Points on a hilly landscape, in no order, each with its height.
From any point a climber takes the steepest step (rise divided by distance) to one of its 5 nearest points. It stops when none of these is higher. Distance is the straight distance between rows; heights are no part of it.
q_257: [-11 -20  16  -7 -16 -20  28  25  -1 -13   2   2  10 -17  -5   2   0 -18
 -14 -16  12 -15  29   5 -18  28  37 -16]  height 662
q_87: [-23 -18 -26  13 -41  11  15  17 -26   5 -10 -21 -20 -11  19   8  36  19
  13 -17 -11 -29  -8 -10  32   0 -31  -3]  height 713
q_329: [-11  16  -9  -5  27 -22 -25 -16  17  11  22   3  24  26  -9  -8 -18  20
   7  13 -15  16  15  26   9 -16   0   6]  height 671
q_234: [ 22   5 -11  31  -2 -25  12 -19  -1  17 -24  -2   3  32  20 -26 -43  -3
   1  -2  11   5  34  -9 -29  34  22  -5]  height 704
q_606: [ 31  -4   9  -9   6   9  -7  -4   3  -7  10  13 -20 -17 -12  -8  14 -22
  -9   2  19  -5 -22  -6 -17  -2  -4   9]  height 620
q_269: [ 48  20  -3  42  21 -16   7 -27  -1  17 -25 -10 -12  24  20 -24 -41  -3
  -6  14  23   7  28  -9 -14  34  -3  16]  height 669
q_761: [-12   2 -21   3   4  23 -10 -14 -13 -16   1   2 -33 -10  -1   3  23  -9
  -9   0 -16   7 -17 -30   3 -31 -26   5]  height 533
q_842: [ 19 -13 -27 -18   2  22 -33  -8 -19 -18   6  -1 -33 -17  -5   4  22 -22
 -32   8   4  19 -18 -19 -23 -16 -11 -15]  height 427
q_352: [-53  -2  -4  11 -23 -25  38  42   1  -5   0 -12   0   3  -5  35  12  10
 -11 -17  -9 -12  23  13  21  -2  17  -8]  height 705
q_333: [-11  20  56 -14  -2 -12  -8  39  31   2  21   2  48  -4 -29  21  -3  -2
   5  23  -6  43 -12  40  34   8  43 -24]  height 752
q_465: [-30  19   1 -18  38  -1 -11  -2   9  -5  30   8  37   1   3   4   1  28
   8  27 -15  10   8  23  12 -38  -7  -5]  height 616
q_523: [-44  -4 -12   3  20   3  12  11  -7  -4  19  -6  16   6  -2   7  18  22
  14   1 -20 -12  10  18  14 -40 -16   5]  height 531
q_798: [ 12  -1   7  -7  19  23   1   6 -10 -20  12  -5 -13 -24 -14   8  31  -1
   2  10   4  -7 -28  -9  -3 -29 -19  -2]  height 580
q_617: [ 48   7  19  20  20 -19  -3 -14  12  12 -20   3  12  22  -6 -20 -41  -3
   6  11  20   1   5  -7 -21  22  21  21]  height 626
q_128: [ 38   0   0  -5   3   6 -21 -23   0 -11  -2   7 -38 -13  -5 -15  -1 -41
 -23   7  22  18 -20 -15 -28   6 -18  -3]  height 903
q_495: [  3   9 -18  12  15   4 -14 -22   0  -4   7  -5 -27  11   3 -20   6  -9
 -16  -3  -3   4   1 -19   3 -22 -30  18]  height 668
q_297: [-11  -1   4   7  -6 -22  29  14   2   4   1   1  25   4 -13  11  -5  22
   9 -10 -12 -19  19  11  -3   4  22  15]  height 792
q_43: [  8  -3 -33   3 -16  18 -21 -18 -21 -10 -12  -2 -54  -9  -2   8  16 -24
 -23 -15  -8  25 -23 -19 -12  -9 -33   3]  height 564
q_153: [-34 -23 -25 -11  15   6  -9   7  -7 -22  29  -5   4  -6  13  -2  11   3
  -3   9  -2  -8   2   8   5 -30  -7 -20]  height 637
q_739: [-58  21  10  17  -5 -24  19  42  11  -3  12  -7  17  10 -20  42  11  17
 -18   4 -16  24  21  34  19 -14  26 -13]  height 702
q_865: [  7  -3  34 -19  22  -5  19  24   8   1  15   9  33  -5 -18   7   2  17
  24   7   8 -14 -13  22   1   2  16  10]  height 753
q_755: [-10 -25 -28  -8 -15  10  11   9 -28 -12  10  -6 -14 -11   1   8  29  -9
   2  -8   3 -21   6  -7   0   0 -11  -6]  height 691
q_670: [ 45  10  31  18   6   2   8   1   2  24 -34  11  25  -2  -6 -27 -39   0
  22   4  -2 -24 -14 -16 -25  25  42  19]  height 655
q_42: [  6  25  46  -6  42   2 -28 -31  33  -7   2   0  -6  27 -15 -17 -22   0
   0  13  11  30 -21 -26   5 -22 -20   7]  height 287
q_930: [ 21  16   8   3  42 -22 -25 -23  29  11  16  -9   8  34   1  -9 -39  -1
   2  18  12  17  13  18  -4   0   1  12]  height 601
q_173: [-12  18  23 -13  31  14  17  18   2   0  13  -2  21 -16 -20  13  23  26
  22  17  -5  -6 -15  13   5 -38 -23   8]  height 502
q_715: [ 34  23   6  26  42 -14 -10 -37   8   8  -3 -18 -24  35  12 -20 -34  -1
 -15  12  23  23  14  -6  -8   3 -23  10]  height 593
q_233: [  8  -7 -31  25   0 -15 -11 -29  -3   8   3 -23 -32  31  41 -25 -19 -23
 -21  -3  19  -4  30 -10  -4  23 -25   3]  height 473
q_740: [ 14  17  49 -16  28  19 -31 -32  19 -24   6   4 -22  11 -11 -25 -16 -32
  -4   6  26  30 -48 -22   8 -13 -16  -1]  height 280
q_952: [ 19  14  17   0  28   1   4  -8   8   5   7   3  -7   3 -23 -15   6   2
   5   6  -3 -11  -9 -15  -2 -18 -22  22]  height 525
q_268: [ 13  -6  -3  13 -26  -3  26   5 -21   8 -16  16   7  -8  11 -18   0 -19
  -8  -7   8 -27  22 -11 -33  36  18  -7]  height 728
q_70: [-15  21  -1 -21  42   2 -35 -32  23  -3  31   5  13   7  15 -14 -18   7
  -8  26 -10  16   6   9  -7 -39 -12 -10]  height 519
q_292: [-38  -2 -11 -10  17  22  22  24 -11 -12  12 -18  12 -21  -6  20  27  26
  21  20  -2 -13  -9   7   8 -38 -19 -13]  height 368
q_232: [  9 -17 -16  -2  -3 -17  -6  -6  -4   0  17   0  -4   8  14 -17 -11 -24
 -11  -5  21  -8  25   3 -10   8  -5  -5]  height 661
q_418: [ 28  -5  44 -19  15  -4  -5   6  29   7   2   9  46   2 -12  -6 -36  -9
  16   9  17   8 -12  18   9  27  41  15]  height 672
q_31: [-24 -17  -5   3 -23 -10  42  27 -19  -9   7  -8   3 -12  -5  14  19  -1
   4 -11   4 -26  18   5  -2  14   5 -10]  height 730
q_100: [-11  33  28 -20  55  16 -26 -23  24  -3   8   6  20   2 -19  -6  -7  28
  10  15 -13  16 -11 -11   8 -50 -16   8]  height 511
q_226: [-25   9  16 -29  24  -6  -7  15  17  -9  35   5  44   0  -6   2   2   8
   5  17  -8  15   6  37   3 -16   8 -21]  height 680
q_683: [  6 -11 -36   9 -50  24 -12  -2 -11  23 -33  10 -39 -17  35   8  23  -5
  -9 -22 -14 -18  -6 -11   7  28 -19   1]  height 726
q_249: [  4 -10  12   6  -6 -31  18   1   9  -3  -7   8  21  11   1  -7 -25  -8
  -2  -9   6  -4  29   7 -25  23  41   1]  height 695
q_323: [  5  -4  26   2  -5 -14  43  18 -10   1  -2   4  23  -5 -19  -1   6  17
   9  -8   1 -25  18   8 -18  15  28  15]  height 780
q_983: [-10 -14 -40  -1 -23  27 -30  -9 -31 -14 -20 -10 -47   0  10  19  32   3
 -19  -9 -25  21 -32 -28  14 -17 -29  -5]  height 568
q_589: [  0 -13 -37   0 -58  37   9  14 -30  28 -38  14 -24 -46  27  10  19  -6
 -10 -20  -4 -22  -2  -4 -19  43   6 -14]  height 686
q_225: [  9   9  32 -31  17   1 -31  11  39  14  12   6  55  11 -14   8 -28  14
  25  11  -9  21 -25  28  33  -1  24   4]  height 673
q_885: [ 31   6  -7   5  32 -21 -13 -24   2   2   6  -9 -22  24  18 -20 -27 -27
 -15  13  39   7  16   1  -9  17  -8   6]  height 561
q_166: [-15 -32 -17  14 -78   1 -11   2  -7   4 -20  -2 -26   5  52 -21  28  -6
  12 -38  -6 -26  16  -8  14  38  11 -27]  height 664
q_587: [ -2   3  14  -6  19  -5   9  10   1   4  21   5  15   1 -18  -4   7  12
  13  -1   1 -13   3  17  -3 -14  -9  12]  height 627
q_594: [ -6  26  55 -35  49  28 -30 -20  41  -6   5   8  29   6  -8   1 -15  -2
  13  19  -8  23 -33 -19  32 -24 -11  -2]  height 378
q_194: [-19  13  -7  12  21   7 -13 -30   4 -14   3  -5 -23   4 -11 -14  11   2
 -12   3 -13  15  -9 -23   1 -46 -32   4]  height 555
q_804: [ 25   3  -8  16  -2  -6   5 -17  -2   9 -12   2 -15   5  -3 -16  -4 -12
  -9   0   3 -14  11 -15 -11   8 -18  27]  height 737
q_489: [ 18  -3 -23   3 -38  23  15  -3 -14  28 -32  21 -36 -37  20   5  16 -14
 -20 -18  -4 -17  -1 -11 -19  33 -15   3]  height 701
q_708: [ 11  -7  48 -12   5 -15  16  18  14   0  -6  21  42  -9 -12  -4 -21   4
  17  -2  17  -6  -1  24  -8  30  48  10]  height 650
q_121: [-15   7  50 -23   9 -10  11  37  24   0  25   0  48  -5 -27  18  -4  11
  19   8   0  17 -13  39  17   5  31  -8]  height 788
q_469: [ -7   3 -33  17 -39  12 -32 -21  -1  11 -30  -8 -55   8  24   3  15 -15
 -21 -33 -14  20 -19 -24  13   7 -46   8]  height 624
q_704: [-48 -27 -19   3 -33  -8  15  37 -22 -33   8 -20  -3  -2  20  28  29   3
   6 -16   2 -21  12  10  24  -5   0 -29]  height 667
q_459: [ 31   6  36 -17  36  -4 -29 -18  26   4   7  -1  -2  25  -3 -19 -17 -21
  -2  17  27   5 -16  -7   7   5  -6   9]  height 414
q_753: [-19   5  21   1  -2 -25  32  29  13  -3  10   6  29  -1 -21  19  -5  13
   4  -9  -4   3  19  20   3   6  30   4]  height 818
q_288: [ 24   1  44 -30  36   8 -27  -5  33  14   7   0  19   6 -19  -7 -21  -7
  14  11  10  -1 -28  -1  21  -6  -2  15]  height 417
q_913: [ 16 -12   3   1  -1  -9  12   1  -4  -5  11   2   8  -1  -1  -8  -2 -20
   0  -5  12 -17  17   2 -18   8   6  12]  height 700
q_99: [ -3   2 -27  19  -3  -1   0 -15 -11   5 -12  -1 -33   9   2  -5  14  -8
 -12 -18 -11  -7  -3 -23   6 -13 -35  19]  height 697
q_706: [ 41   3   1  19   8 -17   1 -18  -1  13 -10   3 -13  10  22 -33 -26 -25
 -15   9  23  -3  16 -10 -30  32  -4   5]  height 658
q_626: [ -7  17  45 -24  41  31 -16 -22  20 -26   9  10   9 -11 -14  -5   7   9
  11  10   0  23 -33 -21   5 -41 -10  -5]  height 314
q_998: [ 10  14 -18  36 -30   5  19 -14 -11  42 -32   5 -13   5  13 -20  -9   8
  -4  -8 -12 -29  21 -27  -3  29  -8  24]  height 749
q_371: [ -5  22  25 -24  47   7 -34 -34  28 -12  12   2   5   2  -4 -17 -14   2
   0  19  -6  18 -12  -8  -2 -42 -13  -8]  height 388
q_529: [  6  19  21  -8  46   6 -12  -5  23  16   6   4  34  18 -26   1 -17  27
  24  10 -15  10  -3  12  17 -31  -6  18]  height 665
q_540: [-14 -12 -32  13 -31  18  -9   1 -17   3 -18 -10 -41  -3  16  11  42  12
   0 -20 -29 -15 -16 -20  30 -13 -45   6]  height 666
q_815: [ 26  36  37  14  31  -1 -11 -36  11 -14  -2   2 -33  24 -11 -21 -18 -21
 -13   3  23  35 -24 -22  -8  -1 -24  12]  height 454
q_881: [  2  19  28   0   1 -19 -28  10  30   3  26   9  42  16 -30   7 -26  11
  15  14 -21  50  -5  35  30   3  45 -17]  height 837
q_859: [-19 -18  -3  -8 -29   2  47  42 -26 -22  13 -16   2 -27 -13  28  31   2
  10   4  31 -25 -11  11  -8   3   0 -17]  height 688
q_788: [-30  -3 -23   3  13  24  -2   0 -16 -19   0 -14 -13 -11  10  13  31  18
   4  10 -18  -5 -11 -18  20 -48 -33  -2]  height 630
q_829: [-23  -9 -12  14 -40  14  48  35 -24   0  -5 -16  -8 -22   6  21  31  22
  15  -7  -2 -37   2  -3  13   7 -18   1]  height 715
q_888: [-21 -13  -3 -17  19   4   8  17 -13 -22  25  -3  12 -16  -8   9  17  10
  10   4   1 -13  -4  19  -4 -21  -1 -19]  height 515
q_809: [ 17 -30 -24 -14 -14   7 -10  -5 -24 -11  10   4 -23 -15   3  -3  18 -24
 -11  -1   0  -9  -4  -6 -10   4 -12  -2]  height 610
q_159: [ 12  -6 -32  -8 -26  20 -21 -13 -16   3 -31  11 -56 -22   2  27  10 -28
 -41 -29   2  24 -19 -13 -22  25 -21  -8]  height 604
q_499: [-20 -29 -29  10 -54   1   7  10 -21  -2 -16 -14 -22  -4  25   4  34   3
   8 -21 -15 -25   5  -4  20  17 -15  -3]  height 689
q_188: [ 13   8  39 -40  46   1 -32 -12  37   6  22  -4  25  14   2 -15 -29 -11
   1  22  12  15 -15  13  22  -3   4   1]  height 478
q_210: [-23 -12 -18  18 -24 -34  13  -5   4   8  -4  -4   2  33  12   1 -24  -7
  -9 -17  -3 -13  42  -5   2  21  16   1]  height 711
q_779: [ -2 -19  -3 -26  15  -8  -7   5  -2 -21  36   1   3  -8  -2  -8   8 -21
   2   1  13 -10   8  17  -6  -9   7 -14]  height 537
q_895: [ 22  42   7  52   3  -6  10 -35  -3  17 -22  -3 -46  19  10 -20 -22 -15
 -35 -11   7  29   2 -20  -9  23 -37  16]  height 602
q_773: [  8   0 -10  19   2 -40   4  -8   9   6  -6   4  11  28  11 -15 -46 -11
  -5  -4  17  17  40  10 -24  40  36  -5]  height 687
q_652: [ 14  20  27  12 -18 -12  -7   7  33  13   5  13  40   7 -38  25 -31  17
  32  -2 -14  45  -2  37  26  -2  55  -2]  height 731
q_252: [ 51   9  19  13   3  -7   8 -13  -2  14 -22  18  -6  -3  11 -36 -22 -27
 -19   9  21  -8  -8 -16 -28  36   8   7]  height 644
q_51: [ 17  -6   6   3 -26  12  42  24 -18   4  -4   7  -4 -38  -8   6  20  -4
   7  -8   7 -29   1   2 -13  15   1   3]  height 690
q_113: [ 17  -8 -39   6 -25   8 -26 -19 -14   7  -8  -5 -51   7  23  -4   8 -32
 -25 -11   7   8   0 -15  -3   9 -37  -7]  height 674
q_338: [ 11  10 -24  28  -7  -3  -8 -32  -8   4 -11  -4 -53  19  19 -15  -7 -21
 -30 -14   3  15   3 -27   0   1 -46  15]  height 659
q_281: [ -6  -9 -24  22 -57   9   7  -8 -16  34 -24   4 -24   0  32 -18  11  -4
  -4 -21 -13 -25  20 -15   4  33 -19   9]  height 741
q_224: [-25 -14  -6  26 -77  13  19  17 -14  19 -34  -5 -17  -7  40 -10  35  16
  11 -28 -18 -35   7  -9  21  38   4 -13]  height 696
q_860: [ -4 -11 -23  16 -62  27  23  12 -22  26 -26   7 -28 -29  27   3  29   5
   1 -26 -16 -32   0  -9   7  31  -6   1]  height 712
q_468: [ 24   2  25   6   7 -25   1  -3  17   8 -16  10  26  17   6 -21 -51 -17
   4  10  24   7   9  11 -17  36  53  -6]  height 683
q_989: [-33   2 -10  -3  -1 -28  10  12   9  -3  17   3  24  15 -12   9  -7   9
  -4  -4 -16  11  31  29   2  -6  24  -3]  height 770
q_134: [  3  -1  33 -37  42  19 -21  -3  16  -8  18   8  14 -17  -9  -4  13  -2
   6  19   0  -2 -24  -3   3 -36   1  -8]  height 290
q_219: [ -3 -36 -29  -3 -42   9   6  19 -32 -17   4  -6 -16 -16  10  10  22 -15
  -5 -20  13 -20   5  -2   0  18  -2 -18]  height 648
q_345: [-58  20   8  13   3 -16  36  37   6  -5  14 -12  32   3 -21  33   5  27
  13   5  -8   5  12  28  12 -26   7 -10]  height 678
q_361: [  1  -8   3   8 -18 -20  14  -1  -2  -2  -6   3   9  11   7 -13 -27 -21
 -14 -12   4 -14  35 -14 -27  37  38 -12]  height 693
q_144: [ -6  -7 -16  12 -31  -1  31   7 -21   6   0  -4  -7  -8   8  -4  22  10
   8 -15 -14 -30  15  -8   9   2 -15  20]  height 744
q_535: [-34 -11 -13 -19  21  18   5  22 -20 -35  19 -11  14 -29   8  28  27  21
  15  25   5  -2  -9  14   2 -39  -4 -37]  height 513
q_827: [-29 -14  -6  30 -31 -30  24   4   1   8 -27  -5   5  26  18  -5 -15   5
 -14 -25 -14 -21  50 -16  10  32  38  -2]  height 698
q_462: [-53 -30 -33 -10  -1  10   7  30 -25 -33  15 -17   4  -3  15  23  21   9
  10   8  -4 -11  -8  13  14 -31  -1 -31]  height 831
q_748: [-64  -5   6 -11  -7 -11  32  56   3 -22  19 -21   3 -21 -13  49  20   4
  -4  15  13   5   3  30   2 -20  14 -41]  height 631
q_854: [-39 -26 -37 -14  18  27 -14   0 -32 -46   0 -17   1 -24  25  31  26  31
   1  35   3   3  -6  -4  11 -44  -4 -28]  height 295
q_304: [ 22  21  -5   6   3   2  -6 -27  -6  -7 -11  16 -46   0  -7  -3   0 -35
 -32 -20  12  46 -33 -16 -31   8 -29  10]  height 579
q_452: [ -1   8  29  -9  11 -15  15  21  22   6   6   3  45   8 -29  10 -12  21
  22  -1  -5  12   3  31   8   1  24  12]  height 899
q_884: [ 20   4  28 -20  27   8 -11  -6   8  -8   7   6 -12  -8 -15 -11   2 -12
  -4  14  10   3 -24 -16  -8 -18 -12  13]  height 479
q_693: [ 27   1  16   9  -7  -8  22  -6  -3  13 -10   9  16  -2 -15 -16  -7   4
   4  -3   1 -24   5  -5 -21  14  14  20]  height 748
q_65: [ 21  -3  49 -26  30   7  -5   6  23   9  -1   6  26  -7 -20  -8  -4   1
  19  16  11 -11 -34   5  16  -1   8  20]  height 510
q_957: [ 27   2   6  23   3 -18  20  -2  11  16 -22   8  25  11 -17 -11 -36  25
  34 -14  -3  -5  14   0 -19   5  36  21]  height 747
q_255: [ 52  14  29  10 -11   5  12   3 -11  22 -32  19  10 -22   4 -33 -14 -20
  -6  10   8 -30 -19 -22 -33  38  26  14]  height 566
q_579: [ -7  -1 -32   3 -29  20 -15 -25  -9   5 -34   7 -51  -5   1  25   6 -20
 -34 -36  -8  29 -20 -17 -18  17 -36   6]  height 557
q_940: [ -5  11  34 -17  29   8  13  25  13   6  11  -1  40   0 -25  15   4  32
  33  13  -4  -6 -16  20  14 -18  -2   5]  height 594
q_485: [ 44  26  24  22  19 -10  -8 -27   6  10 -14   7 -26  20  -1 -22 -13 -18
  -9   6  17   9  -9 -20 -16  17 -21  18]  height 587
q_796: [  7 -28 -44   3 -47   9 -60 -12 -16   7 -31 -13 -53  17  48   5  31  -8
 -13 -20  -9   9 -19 -14  16  20 -31 -16]  height 599
q_362: [  1 -25 -41 -20 -12  32 -45  -6 -39 -22 -19 -12 -37  -9  -5  25  31  -7
 -41   4 -11  22 -21 -29  -4  -4  -9 -17]  height 512
q_190: [  4 -21 -30  -5 -60  22  18  23 -36   4 -13  -2 -18 -36  16  20  32   0
  -2 -16   3 -17  -6   0   0  34  -3 -14]  height 685
q_547: [ 35  13   2  34   4 -11  28  -6   0  22 -34  -1  16  16  -2 -22 -58  14
  24 -14  -3  -3  12 -12 -33  29  43   3]  height 723
q_947: [ 17   7  46 -27  34  17   4   5  12  -4  16   3  11 -11 -22  -5  11   9
  14  12   2  -7 -27  -1  10 -18  -7  12]  height 402
q_464: [ 10 -29 -50  -6 -27  11 -48  -8 -23  -8 -17 -13 -49   8  23  12  21 -16
 -25 -11   0  14 -12 -18   5   9 -22 -13]  height 634
q_743: [ -2  34  18 -20  26   5 -49 -24  36  10  26   8  50  14   3   1 -29  23
  12  44 -28  37  -8  26  21 -27  -4 -10]  height 647
q_376: [  4  -1 -11  28  -8 -10  27 -11   1  14 -14  -3  13  15  -6  -7  -8  21
   9 -10 -12 -21  26  -6  -3   9   5  31]  height 771
q_684: [ 11   1 -12  17 -22   2  19  -3 -15  20  -7   9  -6  -1   3 -16  10  -2
  -3 -10 -10 -32  16 -18 -11  11 -10  17]  height 758
q_591: [ -1 -15 -16  -6  -7  19  21  25 -30 -14   2  -6  -8 -29 -11  17  32   7
   8  -1   5 -14 -16  -1   0 -10 -13   1]  height 684
q_887: [-25   4 -20  -7  12  44   7  10 -28 -31  -7  -7 -20 -35  -7  29  42  23
   1  27 -10  11 -32 -26   9 -49 -27  -8]  height 201
q_332: [ 11  -5  51 -25   6  -5   9  18  22   9   1   6  48   0 -24   5 -20  10
  29   2   8  -4 -16  19  22  21  44  15]  height 745
q_248: [ -7 -22 -18  -1 -55   1  18   4 -23   2  -8  12  -8 -15  27 -11   5 -32
 -19 -24  12 -26  25 -23 -26  48  28 -23]  height 677
q_937: [ 16  -9 -28  14 -27   8  -1 -19  -6  24 -11   5 -38  -4  27  -9   4 -25
 -16 -10   4  -9  12 -18  -7  23 -27   5]  height 721
q_922: [  6 -21 -36  -6 -41  23 -24   0 -22  11 -25  -5 -47 -19  15  19  27  -4
 -18 -25 -10   4 -17 -14   6  18 -29   4]  height 692
q_90: [-33 -33 -29  -6 -25 -10 -13   6 -16 -20   2 -23 -11  18  35   1  30  -3
   6 -28 -23 -16   7  -1  25 -11 -15 -17]  height 622
q_889: [ 14  20  35 -17  44   2 -43 -35  33   4  22 -14   7  28   4 -19 -35 -10
  -4  23  18  28 -12  -2   7 -12 -12  -7]  height 349
q_470: [  9 -17 -25 -15  15   7 -32 -20  -5 -19  16  -4 -24  -1  11 -12   3 -29
 -17   9  16   4  -4  -5 -11 -14 -12 -12]  height 551
q_733: [-10  11   7  24  -6 -34  21  14  20  11  -7  11  17  12 -21  22 -30  16
   2 -15 -18  23  39  19   1   7  56   5]  height 725
q_291: [ -5 -21 -25 -28  23  36 -26 -10 -25 -43   7 -10  -4 -28   3  17  28   8
 -11  26   4  14  -9 -21  -5 -36   7 -24]  height 172
q_394: [-19  -6 -23   5 -10  29  20  22 -30  -9  -5 -14 -25 -18   1  24  36  17
   6   1 -18 -16 -25 -15  15 -31 -34   0]  height 619
q_580: [ 37  20  44   3  19  -4  -6 -17  16   3 -15  18 -15   0 -17 -24 -12 -27
 -11   7  19   8 -29 -18  -8  12 -10  27]  height 516
q_476: [ -9  -1 -13   6  14  13  15   9 -11  -5   9  -5  -4 -16 -14   4  20  15
   4   1 -12 -16  -3 -10   3 -31 -29  14]  height 875
q_406: [-13  -9 -15  18 -43  -1  37   8 -14   8 -13   5   1  -5  14  -6  11   2
  -3 -22  -4 -29  25 -14   0  30   8   0]  height 746
q_611: [  4   8  -2  20  -5 -38 -14  -4  33   5  -1  10  22  21 -15   7 -38  -1
   6  -1  -3  46  22  34   0  11  54  -1]  height 729
q_364: [ -6  10  11 -28  30  -9 -35 -15  19   0  34   5  35  14   1 -14 -22  -2
   1  24  -3  18   6  27   0 -18   5 -16]  height 636
q_160: [ 16 -21 -27   0 -27  -3  -8  -2 -16   3  -1  12 -22 -16  21 -12   7 -34
 -18  -6  21 -13  15  -5 -19  30  -5  -3]  height 651
q_365: [ 22   4  -5  24   1 -35   7 -17  20  16 -17   5  23  27  -4  -6 -47  12
  10  -9   5  12  27  11 -15  14  40   6]  height 722
q_357: [  1   1 -25   4  28 -19 -17 -24   9   1  17  -7  -6  31  10 -10 -10  -3
  -6  10   1  -1  17   2   1 -18 -19   9]  height 675
q_917: [ -6  12  33 -53  18   5 -33   7  29  13  31   5  66   3   0   1 -25  -8
   6  30 -13  25 -29  32  42   9  19 -25]  height 590
q_287: [ 10  20  30 -17  44   3 -37 -11  37  20  10   3  38  22 -10   3 -35  20
  18  19  -7  22 -13  19  23 -21  -1  11]  height 581
q_960: [ 19  -2  13 -13  22 -16 -10  -6  17   6  16   5  23  18 -12 -16 -20  -5
   4  10  14  -3   9  13 -11   9   7   7]  height 608
q_763: [-17   0  11  -6  -3   3  46  34 -10  -9  11  -8  12 -17 -15  16  17  17
  18   5   3 -22  -1  11  -1  -3   0  -2]  height 679
q_34: [-13 -11  28 -28  15 -13   3  16  10  -8  32   7  30  -7 -13   2   6  -5
  -1   4   8   1   4  30  -3   1  26 -13]  height 635
q_569: [  6  -6 -29  -8  -9  28  -2   1 -22  -8 -10   1 -34 -27 -17  24  36  -5
 -18  -6 -11  18 -28 -20  -8 -12 -22   3]  height 416
q_162: [-21  25  14 -20  13  -9 -25   0  21  -3  48   8  54   7  -7   2  -6  17
   2  26 -21  32   7  44  18 -16  19 -15]  height 817
q_129: [ 10   4 -11  13  14 -32 -12 -17  12   9  11  -2  13  43   5 -11 -41   2
  -1  -1  19  13  32  25  -7  12  15   8]  height 681
q_238: [  4  -2 -18  10   5   0  -1 -11  -5  -4  16  -6 -12   7  -6  -5   9   2
  -3  -7  -4 -16   9  -4  -4 -12 -23  16]  height 742
q_564: [  8   5  18 -20  37   5 -23 -16  13  -8  16   3  -7  -3  -5 -17  -1 -10
  -2   9   7   2 -12  -9  -6 -28 -21  -4]  height 384
q_772: [-32  20  30  -2  17 -11  31  35   6  -1  27  -4  35 -11 -27  22  10  24
  22  15   0   1  -8  34   5 -15   6 -12]  height 641
q_501: [ 11   7 -11  29   0 -35  11 -13  17  10 -23   6   6  30   1  -1 -53  -4
   3 -10   3  27  35  10 -20  22  62  -9]  height 703
q_92: [-38 -17 -41  -3  14  18 -28 -17 -17 -29   3 -16 -15  -6  36  -3  15  10
  -5   5 -22  -8  -5 -19  23 -44 -28  -8]  height 507
q_791: [-42 -22  -6  14 -63 -14  16  16  -2  -7 -17  -4 -20   7  32   1  17  -1
  -2 -33 -11 -26  31 -13  24  26  20 -19]  height 676
q_558: [ 32  20  25   8  42  -9 -26 -24  34  14   1  -3  10  36 -10  -6 -28  12
  15  14   7  14  -5   4   5 -12  -9  18]  height 532
q_944: [ -6   3 -14   5 -64  27  21  10 -25  33 -31  17 -11 -39  26  -8  11  -9
   0 -22 -12 -35   6 -15 -18  47  14 -15]  height 694
q_926: [-12   2  17 -30  38  37 -18  -9  -3 -45   0  -5   6 -41   0  13  24  17
   7  32   8  18 -19 -16  -4 -49  -3 -19]  height 36
q_69: [  2  -8 -17   5 -56  29  37  32 -34   8 -19  -8 -14 -40   4  22  35  10
   5  -9   7 -26 -22   2  -5  24  -8 -10]  height 670
q_886: [  6  18  17  -7  15  14 -16 -15   0 -15   2  12 -30  -8 -21 -10  14 -18
 -11  -7   3  26 -35 -24 -11 -27 -24   7]  height 369
q_197: [ 33  11  -4  13 -10   6   9 -17  -3  17 -22  18 -22 -16   3 -13  -1 -19
 -20  -2   2 -14  -3 -18 -29  19 -12  19]  height 708
q_423: [  3  10  32  -8   2 -29  -9  10  31  -3   7  11  43  13 -27   7 -25  -1
   2   0   6  23   5  33   3  19  46   1]  height 793
q_625: [ 23   5   2  18  -6 -15  23  -3  -1  20 -28  11  23   6   1 -22 -38   8
  14  -3   1 -14  20  -7 -31  27  49  -4]  height 724
q_607: [ -5  -4 -24 -10  22  17 -18 -14 -20 -32  11   0 -20 -21   1   1  28   4
  -3  10  -9   5 -23 -14  -5 -40 -17  -6]  height 331
q_20: [-18  11   1  -1  27  -8   6   5  11   8  19   0  29  18 -20   0  -5  23
  15   7 -18   6  13  25  10 -22  -3  10]  height 643
q_951: [ 15  18   9  -4  13  -9  -8  -3  22  15   9   4  35  21 -29   3 -33  23
  29   2  -8  24   4  32  10 -12  17  17]  height 777
q_818: [  7 -12 -29  -3 -28  32  30  31 -33   3 -10 -15 -20 -41  -8  33  45  14
   0   3   6 -15 -31  -2  -5   4 -20  -4]  height 605
q_414: [-38  -6 -34 -12  19 -15 -24 -15  -2 -11  28  -7   8  13  22  -9  -7  -6
  -4   7 -20   2  16  14  13 -38  -9  -1]  height 621
q_502: [-30 -28 -15 -10 -25   8  29  48 -34 -28  14 -18  -6 -21  -4  30  31   1
   5  -2  23 -11  -6   3  -3  -4   7 -35]  height 638
q_506: [-45 -19 -19   4 -15 -12  20  19 -16 -13  10 -14   1   4  11   9  20  13
  13 -18 -17 -22  12   8  28  -9 -12  -8]  height 663
q_395: [-21  11   5  23   2 -13  45  26   0   8   4  -6  31   7 -30  24   2  42
  30  -2 -16  -8  15  21   7 -11  15  20]  height 765
q_246: [ 12 -15 -32  11 -39  17   1  -1 -17   9 -12   6 -36 -17  13   5  23  -5
  -9 -20 -12 -17   2 -12   2   9 -24  14]  height 706
q_139: [ -5  13   4   8  26 -11  22   7   9  14  11  -1  23   9 -27   7   4  30
  17   5 -18  -7   5   9   6 -26 -10  23]  height 699
q_58: [ 26  27  16  15  41  -9 -13 -31  18   9  -2  -3 -16  32  -4 -19 -26  -1
 -12  11  16  14   4 -12  -6   1 -23  16]  height 536
q_492: [ 17   4  34   0  -3 -32  -6  11  35  -1 -13  17  30   9 -13   3 -38  -9
   4  -3   2  28  13  17  -3  31  76  -1]  height 743
q_512: [ -5 -20 -25  14 -40 -18   8  -4  -9   3  -8  -4 -10  10  33 -11  -4 -13
 -12 -14   4 -21  34 -11   0  29   0   2]  height 732

Where does a climber stop that starts at each point below?
q_773: q_452
q_249: q_452
q_129: q_452
q_617: q_452

Call two points neighbours if one is among the 5 nearest of the other. Go from one point of each pair to the other, from neighbour to neighbour, staying as high as possible. Name the lowest point that can't be avoided.
q_462, q_881: q_704
q_881, q_476: q_804
q_881, q_452: q_423
